Points, in no order, along strands that fork, close into loops and pass close to each other.
Two points are linked if the straight distance between their rows is under 64.9. Some points are linked to none.
kikup: [ 10   1  13 -18 -14  -1 -17  -8 -24  11 -20 -24  39  44 -16  13  -8  19
 -51  -4 -82   3  -6   0  19  35 -14 -41]
diri: [-22  19   9 -15   3   8  -6  10  34   1 -24  19  -4 -17  22   9  -9 -15
  27  37   0  13  -2  -5  -5 -14   8  51]
botu: [ 10   9 -13  28  10  -6  -7  18 -35 -23  26  19  -8 -18 -25 -31   4 -18
 -16 -10  36 -12   3  10   7  25  -7 -26]
tivor: [ 18   3 -11 -12  -5   6 -19   7  -4 -19  -2  32   1  -4   0 -19  -5 -15
 -22  -2  -5  -9 -10  -4  13  16  10 -13]
Kesit: [ 25   6 -34  19 -11 -19 -19   4 -15 -27  -7  32 -31 -29 -10 -56  17 -27
  -6 -26  24 -15  -7   9 -10   7  16 -20]
koz: [-27  26  24 -34  21  25 -26  -3  10  19 -34  23  48   3  20   9 -37  -6
 -16  46 -38  29  -9 -12   2  11 -10  57]
movi: [  9 -10 -41  32 -24 -34  -4  -1 -40 -26 -12  -4 -21   2 -33 -28  28 -15
  -9 -54   5 -22   6  27  -7  23   9 -60]
gagul: [-14  -1  -2 -19   4  -7   3  -5  12  13 -25  -7  11  19  21  12  -2   3
  -3  16 -61  17   5 -12   0  17  10  13]
tafug: [  9  -5 -34  32 -17 -19  -9   0 -43 -19  -6 -23  -9  14 -45 -14  14  -6
 -14 -41   6 -15  12  32  -5  34   4 -64]
Fer: [ 24 -23 -16 -19 -27 -23  11  -5   4  17 -23 -18 -39  -6  30  -6  39  10
  -3 -34 -23  14  14  -8   6   6  30 -19]
zupu: [ -7  -3   2 -17 -14 -20  12 -23  17  30 -39 -16 -30   7  52  24  14  15
  22   6 -43  28  16   2  -5  23  24  21]
rabim: [ 13  -7  16  17  -1   7 -16 -19 -30  31  -4 -40  45  37 -26   9 -15  39
 -33 -24 -30   2  -2   7   8  16 -34 -48]
Saziv: [ -5  18   2 -10  -7  29 -26  10  23 -53   9  32  14 -35   3   0 -15 -31
 -10  35  36  -7  -2 -22 -22   0  15  35]
Dise: [-27  30  29 -18  17  43 -26   8  13 -32  -2  20  39 -36  14  10 -29 -18
 -12  68  36  11   2 -21 -14  -8  -6  63]
bamok: [ 13  -5 -16 -22 -13  -3 -13  10  28 -28 -26  32 -35 -25  18 -12  14 -24
  15  -9   5   2   2  -2   3  -8  38   7]
nalug: [ 19 -10  13  -3 -16  -3  -8 -13 -26  16 -14 -29  30  36 -22   5   0  17
 -40 -28 -53   4  -3   4   7  20 -18 -44]
dag: [ 20  -6 -21   4  -9 -27  16  15   0  -4  -4   8 -32  -9  -5 -34  22 -15
   0 -26  18  -8  -2  -1   6  -6   4 -14]
tele: [-33  19  26 -14   9   1   7  -9  33  22 -31  17 -10  -7  26  14 -13  -9
  28  37 -10  30  -7   9   3 -11  -7  60]
vamod: [ -8  14   3  -7 -16  16 -19  12  41 -38 -21  34 -25 -40  17  -1  11 -34
  34  18  23   0  -1  -8 -16 -25  27  40]
baf: [-23  12  10  -2 -14 -10  15   2  41  -7 -16  16 -54 -28  26  12  14 -23
  60  18  28   4  -6  10   3 -35  18  42]
defa: [-29  11   8 -23  22   5   5   0  14  19 -15  -3  24  24  15  12 -19  -4
  -2  29 -40  17  -6 -16   0   8  -7  34]
Doduv: [ 17  -8 -24  25 -11 -43  30  21  13  -9   4  -3 -63 -18  -1 -29  42 -17
  25 -44  45 -16   0  -1 -15 -31  12 -13]
nom: [  3 -11   6 -13  -5   3  12  -7  -3  18   9 -15  29  37   4  14  -6  12
 -17   3 -49   1  -5  -9   3   2 -15 -13]
Tigem: [  4  22  -6 -20  16  19 -37   6  -5  -5 -18  20  34  19  -3   3 -22  -4
 -39  34 -57   2  -5 -14  10  31   6   4]
loz: [-26  29  20 -30  31  35 -28   4   6   8 -15  26  53  -9  18  13 -44  -5
 -16  58 -15  16 -11 -16   0   9 -12  52]
mimot: [-26   3  10 -15  16   7  29  -4  11  21   5  -5  19  27  15  25 -15  -2
   5  29 -30  16  -6  -6  -7  -8 -11  35]
vepe: [  7  11 -10 -13   6  11 -22   6 -13 -14   3  24  20  11  -5  -8  -7 -12
 -29  16 -36  -4  -6  -3  17  26   2 -14]
modub: [ -5  -2 -21  40  15  -4  12  20 -39 -38  53 -15  -3 -17 -63  -3  -2  -5
  -3 -24  56 -20  29  30  16  10  -9 -54]
meri: [  2 -17 -23  38  -3   3 -16   2 -47 -10   1 -54  16  26 -59   5 -12  18
 -24 -47   0 -20   8  37   6  36   1 -77]
busat: [ 15  19   2  21   8   9 -11   9 -13 -39  35  36 -10 -51 -17 -35 -11 -18
 -11   6  71 -14  -1  -6   9   1   0  -4]
tuku: [ 33   4 -29  14 -22  -5 -27   4  -6 -45  -7  45 -28 -55  -5 -54   3 -38
  -8 -23  34 -10 -12   6 -26   1  24  -9]
verut: [ 27 -29 -13  -6 -36 -32  -1 -12  -8  25 -28 -25 -23   5  15 -11  39  24
 -14 -42 -32  13  11  -7  -1   9  19 -36]
Vepal: [-24  25  18 -10   8  34 -30  12  19 -47   4  26  20 -42   9   8 -20 -26
  -4  56  43   0   4 -22 -19 -14   1  53]
Sodip: [-17   6   9 -11  19  20   5  16  -1 -13  47  33  17 -21   1  12 -19 -11
  -8  34  36 -17  -8 -21  17  -9  -7  20]
Kekek: [ 23 -15   4   8  -7 -15  20   1  -9  17  11 -17   0  12  -5 -14  20   6
  -2 -29  -1  -4  -5  -8  -9 -13 -19 -22]
fup: [-31   9   5  -9  12   7  13  12  26   0   9  18  -2  -3  23  15  -8 -16
  27  35  16   1 -14  -7   0 -21   6  44]
disob: [-21   6  14 -11   0 -17  22 -24  26  27 -35  -9 -35  -2  39  28   1   5
  32  21 -27  30   7   5  -6  11  14  42]
kub: [-37  11  18  -4  22  11  44   0  15  16  20  -3   1  11  16  41 -18  -2
  20  45  29  14 -11   5  -5 -30 -13  69]
kamig: [ 15  10   8   3  -5   9  -4  25  11 -26  31  37 -16 -34   2 -18  -7 -24
   0   7  65 -16 -13  -7  12 -14  10   6]
pefo: [ 20  -6 -18   3 -10 -26  27  15  15  -1  -6  11 -56 -24  12 -31  30 -21
  22 -33  34  -7  -1 -10  -1 -30  17  -7]
fofes: [ 14  -3  -9   0  -4 -12  17  16  -1   1   8  10  -9  -2  -2 -17  11 -15
  -5 -21  12  -4  -6  -4   3  -4  -8  -6]
vug: [ -4  -8 -14 -12 -20 -20   0  -9  20   6 -47  -1 -45 -10  53  15  26   0
  34  -3 -29  14  14   3   5  19  28  20]
Mapo: [ -8  22   2 -19  15  23 -29  10 -25   2  -3   1  48  29  -9  16 -22   5
 -48  36 -65  -2 -10  -8  20  37 -12  -9]
Rarig: [ 14 -12 -19 -35 -21 -18 -15  -6  -4   2 -37  -1 -12  10  15  -7  20   8
 -18 -11 -63   7  12  -7  16  22  32 -18]
Luzi: [ -2  -7 -29  34 -12  -5 -10  12 -44 -22  10 -31   9  13 -51  -3   0  -4
 -22 -40  11 -16  11  40   5  35   0 -72]
toki: [  6  -9 -12 -19 -17  -8  -8   6  29 -12 -41  14 -49 -29  36   3  24 -11
  30  -9 -14   5  10  -1  10   1  38  16]
Dol: [-28  29  23 -17  22  36 -27   8   5  -8  -9  26  52 -26  14  10 -36 -10
 -14  65  12  12  -3 -18 -11   1 -10  66]
pugin: [-13 -15   9  47  18  10  -8 -13 -26  49  27 -47  31  44 -39   7  -8  58
  12 -24  15 -20   5  13   6  -3 -27 -51]
budip: [-12  -6   1 -16  -2   2  30  -4  18   9   3  -3  -6  12  21  17  -1   0
  17   7 -21   8  -3  -3  -2 -14   3  18]
vep: [ 10 -10  11  16  19  -1  30   1 -16  15  49 -16  19   1 -10   5  -3   7
   1 -10  31  -9  -3  -2   3 -13 -38  -5]
pigup: [ 17   2 -39  29 -15 -34 -11   6 -37 -23 -11  14 -27 -11 -28 -49  19 -21
 -16 -32  13 -18  -2  19  -9  17  12 -44]
Sote: [ -2  -1   7 -16   9  14  -1  -2 -14   7   8 -10  44  35  -4  19 -15   6
 -29  18 -54   0  -6  -7  10  23 -25 -12]
Ver: [ 12 -12   1  29  14 -13  31   6 -15  11  46 -24   0   1 -14  -3   9   7
  15 -20  47 -13   6   4  -6 -22 -32  -5]
pigev: [ 24  11  -3  10 -10  18 -21   3  -8 -58  23  41 -13 -57 -11 -39 -15 -34
 -20   5  55 -14  -7  -6 -11   7  11  -2]
kulab: [ 12 -17  -3  35  14 -11  17   0 -16   0  50 -32  -3   7 -29  -3  16  18
  20 -28  49 -28  15   5 -12 -12 -29 -24]
zof: [-33   0  22  -8  33  19  44 -18  15  32  21 -13  10  35  10  49 -23  17
   6  35   8  24  -8   3 -15 -36 -18  65]
vamus: [ -1 -20 -18  41   3  15 -11   0 -41   0  25 -50  16  24 -62  10 -20  34
 -10 -39  18 -21  13  29  12  21   2 -84]
Godaz: [  7   8   0  -8  -6  22 -20  14  18 -41  16  35  -5 -32   7 -12  -4 -29
  -1  17  48 -12  -9  -8  -4 -11  18  17]
ker: [ 13 -18   4  -7  -9  -4  21  -6  -1  19   7 -15  11  17   6   5  13  13
  -3 -14 -31  11  -1  -6   3  -8  -7 -17]
Neme: [ 21 -19 -14  32  -4 -31  25   3   4   6  21 -26 -28   4 -11 -18  38  15
  25 -46  35 -15   7   2 -25 -26  -8 -26]
nemam: [  0 -15   4 -12 -11 -11  37  -2  24   9  -7  -3 -35  -6  33   8  17  -3
  29 -14 -11  11   3  -4   4 -16  15   4]
Faz: [  6 -15  27  19  10  16 -20 -20 -24  54   6 -42  55  43 -26  13 -21  59
 -23 -18 -35  -1 -10   8  11   6 -30 -47]
vuta: [-15  30  20 -33  13  13 -37  -1  21   6 -51  23  34  -4  22   0 -25 -11
 -10  38 -45  26  -6 -15   4  11   0  50]
bul: [  5 -14   9  36  11   1   0 -16 -17  41  25 -37  30  31 -28  -4   0  52
   5 -22   3 -10   1   5  -6  -9 -35 -36]
mav: [ -6 -18  33  13  41  15  47 -29 -23  36  74 -19  29  21 -14  18 -23  62
   8  12  51 -14  -8   8   7 -46 -34  20]
musog: [-31  10  23 -12   2 -11  25 -16  31  23 -25   2 -30  -1  30  21  -1  -4
  36  26  -5  25   2   9   0  -6  -2  55]
Mesod: [ 13 -16  -8 -21 -15 -16  14   0  10   7 -21   0 -31  -5  24 -10  25  -6
   3 -27 -20   7  11  -7  11  -3  21  -8]
zala: [ 11 -17  -3  38  10  -5   3 -11 -11  27  33 -33   2  29 -27  -8  15  45
  24 -31  26 -20   8   8 -17 -15 -24 -34]
gifa: [ -7  13   2 -16  -1  -9 -26   3  28   2 -54  17 -14 -21  26   8   1  -6
  11  18 -41  23   8  -6  -1  11  20  39]
tige: [  4  -5 -11 -31  -5 -13  -2  -4   9   7 -27  -6  -3  16  17   3   6   4
  -7   6 -50   8   3 -10  11  13  18  -3]
Gon: [  0  17   3 -25   5   3 -42   2  23  -8 -61  21  14 -13  16  -1 -12 -12
  -8  22 -45  26   4 -17  -6  14  19  31]
kobud: [-35  17  19  -6  -2  -5  29  -7  34   7  -3  10 -43  -8  26  25   7 -15
  52  32  20  10  -9  14  -2 -32   0  55]
Rinu: [ 22 -19  -4 -20 -29 -22  -5  -9 -13  16 -27 -18  -6  17   7  -6  26  17
 -30 -30 -54   9   9  -6   6  19  16 -38]
bise: [  9 -11  19   2  15  10  20  -6 -22  15  34 -16  39  13 -13   9 -12  17
 -17  -1  -1  -9   1  -1   6   4 -38 -10]
rupo: [-32   6  14 -11  15  12  35  17  14   6  40  12   0  -3  18  28 -16  -7
  21  36  45  -9 -14  -3   4 -33  -7  48]
dit: [ 25   7 -12   0 -29  11 -24   5   0 -61  -1  42 -17 -58  -2 -38  -6 -46
 -13  -9  44 -10 -10  -2 -24   6  23  -2]
vetod: [ -4 -15  -3  44  19  12 -12  -7 -30  15  32 -52  22  28 -50  13 -12  45
   1 -24  19 -25  20  14   9  10 -20 -66]
neno: [ 10   3  -7 -11   4   0   3  11   4  -9  11  22  -1   1   4  -9   1 -20
  -2  -5   7  -7  -9  -8  14  -1   6  -4]
Kili: [ 16 -20 -18  40 -15 -17  -8 -11 -23  -2  14 -35 -11  28 -39  -5  19  20
   7 -50  12 -21  11  17 -14  -1  -9 -62]
Bam: [  7 -18  21  16  12  14  10 -19 -22  34  34 -30  42  30 -20   7  -9  46
 -12  -9  -4  -8  -1   5   6  -2 -43 -22]
farez: [-22  -4  13  -6  27  18  39 -33  21  44  27 -18   7  41   8  44 -14  36
   7  26 -12  30  -2   5 -16 -29  -8  50]
feze: [ 24 -11   3  -8 -23 -21  -7 -11 -17  12 -19 -21  10  23 -11  -4   9  14
 -31 -27 -47   4   0  -2   9  15  -7 -45]
muve: [  7   5 -12 -14 -21   4 -23   6  34 -42 -26  38 -30 -42  12  -6  18 -28
  24  -1  20   3  -2  -3 -14 -18  36  18]
Serub: [ -9  13   9  -9 -15   6   1  13  38 -19  -5  28 -35 -30  22   4  11 -28
  48  14  31  -3  -8   2   5 -34  16  31]

How many points has the smallest loop of links through each point below? Write none if it is on no loop.
tige | 11
kobud | 11
Ver | 7
Kekek | 10
dag | none

A piece is two or more points that can be reached from each other along the links. Count, over all rows, the pieces, the separate loops (a circle has one, a figure eight two, a Y none), the forks (points with three links) and the tips (points with one).
pieces | 4
loops | 4
forks | 5
tips | 5

A tip is a point with one link. Name the tips that can be reached along the links from each point below, in the order of the rows.
Fer | kikup, Faz
tivor | Doduv
Godaz | gifa
vamod | farez
